Points, in no order, along strands that fork and pass close to each other.
In the rows, 128 means zero.
Points whose rows are less than 138 apart are linked; no others are. Some points are linked to none.
<739>: [148 167 128 129 138 106 127 192  99 173  64 148  97 104  72 123 108 136
 135 157  93 108  83 137 134 166 166 107 148]
<887>: [151 139 100  88  81 169 122  87 130 139 180 123 104 104 101 125 152 153
 103 138 180 156 155 144 165 151 110  89 142]
<640>: [144 180 119 139 115 151 156 116 110 157  65 113 125 105  93 140 114 126
 112 122 135 122 161 106 115 144 139 137 180]
<263>: [133 175 128 133 171 122 132 114 111 169  89 157  78 131 143 119 148  76
 166 141 123 139 109 139 123 111 110  92 135]
<854>: [127 114  67  86 138 113 157  73 100 170 190  64 113 151 147 166 149 178
  90 156 121 153 126 162  85 134 136 121 121]
<633>: [105 105 140 108 134 138 115 207 160 119  99 154 176 116 139  86  58  73
 163 159 159  95 118  90 169 168 140 117 122]
<561>: [165 125 122 129 162 105 140 134 134 143 137 175 140 151 154  84 124 149
 102 100  78 157 104 186 148 104 171 188 106]
<107>: [ 89 127 115 131 109 168  92 148 168  72 125 113 160 155 111 107 166 138
 117 117 159 126 170 144 129 118  76  90 108]
<8>: [ 92 111 142 142 148  80  77 135  90 137 114  99 121 113 143 153 138 114
 147 167 138 171  86  39 162 100 118 123 144]
<359>: [142 121 123 148 120 100  70 155 126 102  46  70 147 117 109 135 108 112
 149 144 150 115  96  86 146 156 159 139  99]
<948>: [100 125 111 170 136 109  75 104 138  94  83  79 163 125 127 124 127 131
 137 110 164 141 116 120 117 124 150 142 142]
<627>: [ 93 130  96 128 144 137 154  82 148  86 167  93 106 109 167 159 152 126
 123 105 132 129 145 180 119 126  77 124 133]
<563>: [ 97  92 110 116 108 140 115 159 149  61 117 142 157 118 116 116  75 114
 173  59 175  78 143  84 165 180 112 123 118]
<914>: [141 122 114 136  95 119  88 185 127 147  40 104 132 115 116 147  71  87
 143 164 130  87 104  85 185 153 138 108 122]
<498>: [ 91  76 160 124 150 122 125 138 106 115 160 113 160 177 116 126 142 170
 152 147 171 126 125 143 103 103 113 148 112]
<208>: [128 181 180 153 169  98 144  99 112 167  99 145 114 121 105 116 123 121
 114  76  87 104 100 138  47 103 149 152 137]
<68>: [180 166 110  70  95 175 133 137 123 118 126 159  58  60 128 101 162 122
 125 100 146 133 179 130 132 167 141 163 148]
<731>: [128 132  75 108 138 110  78  74 122 157 149  71 120 164 176 146 170 149
 106 188 153 164 121  63 125 108 109  92  98]
<755>: [116 149 119 129 121 191  94 104 130 101  94 127 119 108 160 154 125  99
 153 134 150  87 154  85 179 132  84  94 154]
<431>: [117  95 100 148 167  81 161 114 136 144 196 111 137 149 183 148 120 161
 107 152 118 176 108 201  95 106 142 174  71]
<186>: [177 139 103 105 131 105 142  61 121 186 194  98 121 167 168 127 173 181
  74 159 129 165  75 147  83 112 130 108 109]
<192>: [ 99 141 181 118 138 121 113 140 117 137 111 114  98 110 120 124 130 106
 151 198 107 145  81  60 132 121 126 116 139]
<474>: [149 125 150 147 131  99 120 124  97 159 168 126 191 202 130 119 157 144
 109 174 135 160  86 124 123  58 124  87 105]
<778>: [129 111 107 124 152 121 203 178 155  87 103 152 158 142 143  87 104 126
 136  72 131 131 149 170 105 131 149 175 146]
<344>: [130 122 118 149 102 183 135 115 143  86 168 110  79 119 158 142 169  95
 136 113 151 139 149 162 101 109  80 145 151]
<164>: [121  70 113 156 129 144 171 175 181  75 179 176 139 131 141 124 162 133
 140 106 148 116 169 183 131 135  78 136 123]
<689>: [ 85 108 125 120 115 145  80 140 114  97 171 151 171 109 133 186 130 110
 170 121 118 124 166  58 208 159  60  99  99]
<850>: [129 217 118 119 122 144 131 166 113 201  84 148  62  88  96  91 115 101
 119 160 112 108 101 141  97 174 165  96 131]
<39>: [ 98 101  94 129  94 132  69 111 152 112 173 121 189 147 148 196 165 128
 134 121 128 125 168 106 188 114  63  97  77]
<487>: [171 159 114 122 131 178 156 113 117 120 153 145 156  79 166 156 180 132
 106  85 108 167 140 186  90 130 113 157 135]
<160>: [ 94  82 149 121 130 114 124 132 141  73 132 119 159 106 132 146  72 150
 137 164 133 108 145  96 205 137 136 166 139]
<292>: [130 106  86  92 132  85 192 122 105 138 191  94 138 163 148 163 125 211
  78 106 137 152 147 178  89 134 145 162 136]
<551>: [171 158 127 118 111 136 145 128 126 156  23 125 113  82 110 153  94 140
  94 110 101 130 170 105 120 190 173 145 135]
<734>: [127 146  85 133 119 110 112 191 110 169  48 115  85  81 102 155  85  94
 149 125 138 123 115 126 159 173 164 104 127]
<494>: [110 123 171 120 117 141  80 194 132 122 126 158 153 144 111 108  97  72
 145 150 153 106 117 101 139 108 138  82 126]
<310>: [156 130 144  92 133 194  91 128 125 107  94 168 137 115 177 135 113 123
 135 128 131  69 143 141 137 130 126 106 165]
<74>: [141 120 132 165 110 155  68 140 155 109  62 138 196 132 134 157 106 104
 148 104 164  94 147 136 140 136 108  91 102]
<420>: [127 104 101 115  93 173 110 205 131  87  84 146 139 105 107 123 106  89
 159  58 163 104 161 116 114 183 153 121 110]
<349>: [112 149  83 122 138 157 163 103 120 111 169 130 149 118 207 140 151 136
 108 109 113 165 101 205  90 109 115 131 133]
<264>: [156 145 165  97 101 139 133 111 153 118  89 123 103  89 122 126  93 136
  75 122  85 117 156 102 126 193 126 107 113]
<923>: [178 184 123 105 103 178 176 150 117 158  91 162  66 117  99  83 108 107
 121 102 111 103 136 154  90 166 152 109 151]
<256>: [117  99 137 160 169 127 196 163 130 124 188 124 152 152 133 113 159 152
 140  94 140 185 143 191  77 105 119 185 105]
<346>: [119 139 124 173 186 103 151 132 132 150 195 116 114 127 152 125 181 155
 119 127 119 177 115 190  78  98 138 193  97]
<485>: [149 123 157 176 148  88 149 105 127 159  94 122 155 143 116 124 115  92
 156  79  95 113  78 127  76 111 161 164 114]
<151>: [124 123 152 115 102 161  89 125 118 106 102 145 140 133 137 178 118  82
 142 129 115  90 146  47 190 156  45 110 120]
<569>: [134 104 129 152  76 165 120 114 145  88 130 119  62 127 125 132 126  78
 129 107 151 110 161 123 125 122 132 149 152]
<552>: [142  77 160 147 147 100 132 143 140 124 139 140 204 170 134 113 126 165
 178 114 173  90 103 153 123  67 130 171 111]
<629>: [140 105 175 152 138  90 125 105 135 138 104 130 195 164 141  97  91 128
 169 126 136 102  99 100 121  93 149 160 124]
<947>: [178 125 139 169  90 170 119 127 160 112  87 132  94 123 136 151  91  80
 132  76 140  98 186 137 101 158 145 113 130]
<852>: [120 113 159 153 133 116 105 144 176 116 138 158 178 135 103 107 135 128
 130 156  98 113  85 154 112 114 145 108  87]
<94>: [ 92 120 143 147 135 158 113 120 151  93  95 126 182 148 100 141 132 104
 159  79 155 109 134 115 108 137  88  68 122]
<291>: [114 177 136 104 165  91 149  85  76 157 176 122 110 153 124 102 167 214
  96 128 129 150 108 165  60 109 145 159 162]
<18>: [ 89 127 153 123 116 139 108 204 123 151 120 111 129 136  97 132 116  67
 150 197 117  99  85  59 142 117 105  85 142]
<357>: [138 184 127 114 150 138 123  91 145 188  86 138  46  81 102 125 153  91
 140 146 148 131 128 106 161 134 108 107 125]
<296>: [147 147 125 155 126 122 167 128 111 124  70 122 130 149 103 121 112 128
 129 124 118 152 109 116 134  96 131 124 169]
<515>: [153 137 168 169 159 133 113 117 123 175 135 199 125 156 134  72  93  91
 134  87  64  76  82 149 108  83 171 118 120]
<540>: [145 148 158 166 134  86  92  56 140 154 176 134 127 118 130 111 200 141
 116 161 112 156  86 100  68  89  94  88  96]
<638>: [119  89 130 139 138 145 104 132 103 150 201 123 182 216 134 125 158 183
 125 168 154 125 131 148  96  87 103 103  98]
<889>: [141 169 145 137 159 124 133 146 106 185  96 184  77 159 138  56 109  84
 139 128  94 130  93 126 111  99 174 119 131]
<631>: [115  96 152 123 106 130 119 136 165  90 147 131 135 107  90 157 132 112
 148 144 110 110 133 128 144 146 127 103  92]
<798>: [117 160 141 106 115 163 143  92 124 136 143  91 104 144 125  77 145 115
 112 137 147 201 149  96 153 109 121 130 113]
<9>: [144 152  92  96 108  94 144  58 118 153 150  71 103 139 137 121 177 185
  80 183 154 167  74 100 132 115 115  87 122]
<493>: [132 149 119 109  83 148 127 162 109 119 121 114  80  72 103 152 108 110
 135 112 127 146 161  74 198 218 101 138 156]
<391>: [112 116 107 118  89 148  64 121 177 104 141 119 198 142 135 164 173 120
 133 144 149 115 142 147 118 101  75  96  86]
<661>: [ 69 106  73  79 140 111 155 118 105  89 158  94 134 131 155 146 121 148
 122 149 123 155 104 128 157 114 140 128 122]
<823>: [ 85  85 169 121 151 133 153 128  88 118 168 122 104 126  98 143 129 143
 142 133 147 132 154 122 129  95 125 133 146]
<505>: [111  89 145 129 116 125 113 168 141  96  92 124 161 121 124 119  38 129
 147 135 154  74 162  76 188 177 151 134 149]
<145>: [136 105 145 121 155  96 143  93  78 157 191 124 132 152 143 138 139 205
  91 116 162 134 141 195  88  99 126 175 155]
<855>: [138 122 131 100  98 162 109 172 131 100 119 151  77  81 124 135 150 127
 139 107 164 132 167 118 173 184 103 153 135]
<748>: [ 73 121  77  95 136 105 111 128 153  78 103 105 142 110 118 137  95 149
 138 161 122 110 104 101 170 147 136 120 138]
<200>: [118 105  71 104 100 111 162 112 101  80 149 110 128 161 108 132 135 183
 114 161 126 127 114 164 134 112 137 132 160]
<595>: [132 173 161 100 109 118  98  87 143 172 132 122  62  94  78 136 140  89
 125 105 137 167 129  96 186 164 122  97 100]
<819>: [148 127 104 175 161  49 116  72 108 163 154 150 134 127 172 135 162 146
 114 151  64 118  63 158  99  73 136 119 140]
<581>: [182  95 135 174 129 160 108 152 186  99  75 151 163 126 150 124 107 101
 149  81 152  93 166 160 119 143 135 152  94]
<134>: [149 139 115 140 133 123 167  95  95 132 130 115 126 178 138 119 142 158
 109 158 117 122 112 158 135  68 127 145 182]
<496>: [ 83 169 144  67 157 116 176  95  96 135 139 155  98 130 110  93 135 159
 108 131  94 130 123 142  84 126 132 159 180]
<269>: [147 122 136 127 105 134 160 110 156  89 135 132 100  86  96 156 128 145
 109 138  90 127 170 133 163 159 125 107 147]
<113>: [108  84 135 136 179  58 161  95  94 161 182 111 164 167 159 130 124 182
 113 138 119 146  98 153 106  82 150 163 121]
<340>: [177 136 108 135  99 152 153 176 142 119  72 154  86 123 127 117 105 110
 126  97 109  77 152 160  94 158 165 151 155]
<225>: [126 103 187 115 131 130 171 128 126 120 168 148  94 104  91 148 107 122
 119  82 130 162 179  96 124 133 128 161 154]
<555>: [118 119 163 119 159 107 160 149 134 141 130 151 128 109 115  71 123 124
 122 115  76 146 152 147 121 127 187 201 125]
<763>: [139 158 179 107 119 124 160 158 113 146 146 144 100 100  96 116 119 103
 107 121  86 157 193  99 113 132 170 185 139]
<549>: [147 135 123 171 147 134 132 152 144 153 140 171 149 159 123  81 130 123
 132 124  73  94  86 187 118 105 163 136 111]
<161>: [109 135 100 115  86 126 127 109 138 112 167 101  91  89 102 165 116 142
 116 135  87 133 150  82 208 186  93 101 147]
<45>: [128 102 105 162 131  74  91  97 128 143 141  96 153 174 166 129 152 129
 107 175 146 177 102  90 122  75 144  86 114]

A fork is a point with three links, a tip a point with one. Leave the first point through the second and follow the links. Name the first fork or tip that comes.
<581>; <74>: <310>
<310>; <755>: <947>
<264>; <551>: <505>

A fork is a point with three links. Follow the links from the first point to the second and name the forks in between, in order.
<850>; <310>: <947>
<296>; <854>: <269> > <549> > <498>
<640>; <346>: <269> > <549> > <498> > <145>
<763>; <854>: <498>
<9>; <493>: <498> > <549> > <269>
<661>; <555>: <269> > <549>
<186>; <595>: <498> > <549>
<420>; <638>: <505> > <269> > <549> > <498>
<357>; <498>: <549>
<493>; <494>: <269> > <505>
